Each row is a point on a landscape with many peaks, with its height.
A climber steps from a point to the highest of its 4 nearest points, and stops where none of them is higher. Distance is the straight distance between rows; heights are no part of it.
Mip (h 39.6): [156 134 132 129 130  58  93 158 103 101 136 147 155 102 123 126 189 126
  87 147 160  80 114 134]
nit (h 26.7): [133 146 103  97 135 129 175 118 161 120 118 107 123 145 149 137 119 134
 120 123 135 158 134 139]
gup (h 34.1): [ 67 132  83 101 107 119 167 130 138 180 136 116 135 127 119 141 113 102
 105 149  65 165 156  90]
rusan (h 36.2): [138 114 160 175 114 152 112 105 110 153 115 150 124 154 124  97  89 151
 131 120 146  84 136 123]
Nuv (h 23.7): [ 73 145 137 126 103 133 124 111 108 188 137 138 122 149 119 117  88 143
 138 136  86 114 136 107]
Giruk (h 24.9): [134 106 149 180 129 177 126 113 119 148 137 118 109 158 111 112 111 117
 101  90 152  88 124 163]
mik (h 23.6): [181 123 140 136 144 132 101 141 129  87 147 147 118 114 139 119 149  85
 125 164 143 117  69 167]
Leziv (h 56.3): [158 130 161 120 112 110 152 110 135  73  90 133 136 125 149 116 120 188
 207 115 149 157 139  75]
pag (h 36.7): [203 119 127 137 144 100 125 167 137  78 135 136 126 102 139 142 177 109
 100 124 162 103 108 150]
loro (h 36.8): [205 108 161 144 152 126 111 131 125  64  91 180 132 152 116 106 107  97
 134  92 154  84 122 129]
mir (h 28.6): [ 96 155 120  81 118 154  75 105 122 148 107 126  92 139 129  98  82 130
 141 159  84 155 118 131]
vafef (h 54.4): [197 113 141 125 129 104 107 162  86  67  88 155 160  97 125 123 149 164
 170  64 169 107 153  76]
ton (h 20.4): [ 82 108 143 188 116 124  93 109 121 156 204 101 143 108  55 126 128 145
 113 129 135 133 111 141]
Mopi (h 27.5): [102 161 100  80 137  85 191 136 168 107 139  98 138 114 148 157 161 128
 134 128 144 202 140 128]
mupe (h 3.4): [141 160 159 102 116 141  68 122 114 128 120 150  98 129 142  98  90 113
 152 178 110 121  66 143]
sovu (h 9.4): [203 106 163 149 127 155  83 150 111  74 122 177 110 164 116  89 119  82
 152 159 120 105  73 168]
tun (h 29.1): [ 48 150 115  97 101 137  90 120 125 178 127 124 114 121 109 130  99 128
 139 166  54 158 126 124]
Dad (h 37.8): [125  96 139 200 119 166  93 123 118 136 172 102 112 123 103 116 157 102
 100 132 131  88  86 169]
rofup (h 22.9): [ 98 153 124  82 109 108 123  98 139 144  97 148 118 150 144 108  93 170
 159 160 116 134 124  92]
Mezog (h 39.7): [148 154 136  83 113  96 134 126 142 105 117 149 127 124 154 105 114 150
 182 156 133 169 112 110]
mez (h 14.3): [154 128 155 124 124 135  67 135 111 129 160 151 119 101 124 127 148  97
 114 207 116 109  64 162]
Vuk (h 38.3): [ 77 131 128 110 129 198  52 126 120 147 203  78 112  98  78 151 131  94
 113 164  81 161  69 185]
fibaf (h 25.0): [196  75 136 167 152 138  82 156 104  84 121 172 123 131  92 107 148  78
 100 129 150  76 115 169]
pup (h 27.6): [135 113 169 163 106 131  73 116  90 152 150 149 109 122 105  85 112 139
 135 143 115  96  90 133]
noroz (h 59.6): [168 128 156 124 128  89 115 138 103  95  88 174 138 135 145 111 126 157
 146 106 176  89 143 113]
Gog (h 33.0): [109 138 109  84 113  98 166 107 167 108  84 136 142 150 148 128  98 183
 173 143 107 162 156  62]
sif (h 54.1): [ 95 139  61  92 142 115 197 124 159 149 119 108 123 148 141 156 116 113
 117 136  84 172 179 112]
Gosa (h 38.4): [148  98 169 182 121 165  86 117  95 125 121 160  96 152 111  83 108 103
 126 138 143  78  92 145]
vok (h 45.8): [215 119 124 118 147  99  92 172 111  74 107 167 141 115 118 117 159 129
 107 100 160  77 128 125]
falo (h 45.0): [176 129 127 141 140 121 140 126 131 108 118 141 117 129 151 116 143 142
 114 111 164 104 126 146]
kavak (h 57.3): [155  93 166 185 127 151  66 127  92 117 158 143 112 124  90 103 128 107
 118 156 118  79  68 163]
buf (h 20.7): [124 166 115 115 124  69 183 146 128 106 138 129 169 114 160 139 161 169
 114 129 162 151 151 105]
Petag (h 36.3): [ 75 152 101  87 127 128 129 121 140 164 158  97 117 119 126 136 129  88
  98 157  99 157 116 156]
som (h 34.9): [ 99 116  69 113 129 140 189 130 143 187 128 125 136 145 130 142 110 124
 107 121  69 152 179  79]
fifo (h 38.5): [ 84 117 126 166 112 140 161 115 118 201 144 119 147 152 118 143 106 160
 104 106 108 100 157 111]
Napo (h 27.3): [ 54 138 118 117 121 139 109 125 132 183 163 106 109 126 102 137 113 101
 112 140  86 148 116 137]
Gepu (h 26.3): [ 71 118 100 159 130 161 135 116 144 182 173  82 114 140  92 144 116 105
 105 114  96 142 113 163]
bur (h 32.6): [103 157 101  74 122 105 192 126 173 117 106 124 142 136 135 155 127 151
 147 140 116 185 163  89]
libe (h 65.1): [146 128 180 115 104 116 171 122 150  78  80 122 118  96 145 131 116 154
 235  95 140 173 116  97]
bita (h 28.4): [189  76 165 166 132 129  62 132  97  97  93 188 117 158  83  91 112 104
 109 114 157  36 128 142]
gane (h 20.5): [ 90 133 144 150 120 121  95 114 118 163 200  98 145  91  86 138 164 112
  85 161 122 125  80 161]
biv (h 60.0): [101 123 133 152 136 208  89 119 147 139 181  76  88 112  87 126 141  71
  89 147  99 151  79 179]
zenes (h 36.6): [107 134  82  96 125 137 185 108 158 156 112 137 137 156 143 148  98 156
 157 131  97 161 178  72]
pivu (h 56.2): [148 124 147 103 123 136 176 112 152  97  90 116 124 135 156 133 110 169
 196  92 151 178 162  89]
nug (h 52.8): [105 154  83  83 124 155 143 117 146 148  79 118  87 162 146 118  68 132
 160 131  79 162 155 104]
ter (h 26.5): [174  69 168 188 135 174  73 147  99  80  95 174 113 161  84  88 120  81
 105 120 148  53 110 157]
mefo (h 43.0): [ 94 146 101  61 117 146 106  95 147 129  63 140  90 173 147 121  56 141
 192 132  81 172 160 106]
Neres (h 45.2): [106 128  87 125 122 119 220 147 142 171 120 142 182 147 159 166 130 163
 104 127 119 138 190  68]
ris (h 15.2): [131 137 111 143 154 136 188 120 139 155 140 106 123 143 161 153 130 115
  95 107 139 139 142 147]
Seto (h 32.5): [170 102 142 172 116  99  57 155  91 121 129 154 135 114 103  98 167 121
 104 143 148  50 108 139]
nad (h 26.4): [ 67 154  71  67 109 100 135 112 137 160  96 140 131 135 130 138 103 125
 146 164  72 171 172  74]
meve (h 62.0): [193 101 143 136 153 126 138 141 113  54  89 140 140 124 133 127 133 137
 176  46 199 104 163 116]
tafe (h 58.2): [109 134 130 132 120 118 172 123 127 177 112 159 176 148 161 141 121 196
 117 134 132 123 173  85]
Zole (h 28.9): [180 145 152 114 118  69 112 151 117  90 134 165 130 105 149 107 152 134
 144 161 152 114 100 117]
Kuliv (h 51.8): [ 85 156 112  86 133 113 126 115 151 148 129 127 108 128 141 128 123 119
 123 176  90 151 107 133]
tosoz (h 35.9): [116 125 112 135 144 170 173  97 131 165  99 127 129 165 150 122  90 143
 123 102 135 124 168 115]
zizer (h 25.9): [104 113  66 131 142 167 207 129 145 198 118 127 133 151 138 154  98 118
 117 106  85 136 190  82]
Bepaz (h 28.3): [124 140 123  96 143 169 107 108 150 142 146 104  84 141 137 130 120  99
 110 149 110 154  96 184]
Giti (h 53.8): [162 111 174 144 122 136 159 145 112  63  69 126 156  89 144 148 137 163
 205  33 180 142 163  84]
revi (h 49.7): [115 135 143 103 111 119 184 137 157  79 109  90 110  95 143 156 147 147
 202  84 129 196 122 101]
lar (h 11.9): [207 123 154 130 126 133 104 171 136  45 144 145 126 125 131 116 140  84
 167 143 140 153  86 155]
Zozu (h 50.1): [155 129 131 127 146 125 176 136 140 118  97 123 173 139 170 142 128 185
 166  82 181 130 174 102]
bipu (h 27.2): [157 101 143 184 142 113  93 143 112 126 139 133 126  99 103 123 173 115
  83 125 159  50 114 173]
melu (h 25.2): [ 91  94 151 194 127 132 105 113 123 153 208  85 152  94  75 132 162 143
  84 118 138 109 108 156]
vit (h 51.7): [152 132 150 122 119 111 154 139 111  93  82 148 179 118 162 133 134 204
 175  95 180 127 166  69]
vado (h 16.4): [123 137 134 132 121 150  93 102 115 152 129 130  79 138 150 100  90 106
 127 147 116 122  96 158]
Zifat (h 39.0): [ 74 136  34  89 124 154 112 132 142 150  86 102  93 167 146 151 104  79
 131 130  66 172 184 120]
nuzo (h 25.6): [130  77 122 192 136 184 114 116 131 135 161  96 118 125  99 117 157 103
  77 124 153  80 119 193]
saze (h 52.1): [164 128 125 130 133 101 107 147 114 104  99 143 157 108 137 132 150 156
  98  91 185  83 153 114]
nul (h 43.8): [157 132 118 139 146 111 180 150 124  92 110 109 174 113 150 162 164 171
 147  59 208 126 187 113]
Zakof (h 26.0): [ 97 158 146 135 143  96 134 131 123 139 186 106 154  81 111 149 193  91
  60 172 144 137  96 171]
romib (h 2.6): [126 114 183 131 113 171  37 121  97 140 154 150  98 108 103 104 117 104
 152 184  92 124  45 155]
sosep (h 35.5): [132 146 137 104 141 123 145 116 162 103 102 128 106 139 150 110  94 140
 157 136 130 158 129 117]
topok (h 38.2): [126 148 122  78 130 159 108  98 127 119  89 132  90 160 149  91  60 121
 172 137 106 158 114 129]
zim (h 14.6): [138 143 120  91 163 135 148 131 165 123 160  96 105 124 152 152 141  85
 104 151 119 176  96 178]
kopuf (h 22.8): [ 84 147 126 158 122  89 175 135 113 171 156 104 157 117 131 153 176 132
  67 128 132 125 149 141]
dop (h 37.1): [ 83 143  79  64 135  93 195 131 173 126 116 107 152 130 122 184 140 111
 126 158  88 188 177  78]
zotu (h 38.9): [142 133 108 120 143 128 218 142 162 106 121  88 155 128 153 168 138 164
 174  80 140 178 167 102]
gitum (h 36.5): [147 121 108 163 146 110 134 140 122 125 155 110 142 117 131 149 191 135
  65 106 178  79 138 157]
tos (h 35.4): [ 92 171 129  95 134  77 139 125 125 147 152 118 139  94 132 145 152 102
 100 178 116 153 104 140]
bopuv (h 47.2): [144 153 147  98 129 111 160 142 159  81 127 112 123  98 161 124 142 152
 173 103 140 174 111 123]
duba (h 33.9): [124 103 129 165 132 115 128 128 107 154 157 110 141 127 136 141 162 149
  84 112 154  77 132 145]
vur (h 47.3): [160 121 134 137 141 150 143 112 119 125 105 150 126 155 160 122 105 140
 127  89 162  93 152 129]
soz (h 13.2): [115 142 155 146 117 105  93 120 107 143 143 150 121 113 125 114 139 124
 110 149 140  83 101 158]
zome (h 37.2): [131  95 182 196 121 124  49 120  84 153 155 133 144 111  75 107 131 147
 134 124 140  71  99 134]
zafa (h 23.0): [ 62 152  75 104 143 176  92 134 139 161 149  89 104 136 118 154 126  68
  99 128  59 166 118 171]
keki (h 45.7): [146 142 117 140 135  78 126 153  98 108 137 127 160 108 141 131 185 147
  66 117 172  88 150 128]
fak (h 23.1): [ 60 107 110 145 106 120 145 132 131 202 185  94 153 126  84 149 101 103
 109 109  62 169 165  87]

Call two points neighbours if one is among the 4 nearest of the other. Go from one point of each pair to the other, from neighbour to neighbour, staying as high as possible. Name the lowest point that can't be avoided.
nug and noroz: tosoz
Kuliv and noroz: mir
meve and kavak: rusan
tafe and nug: zenes
sif and nug: Zifat
kavak and biv: Dad
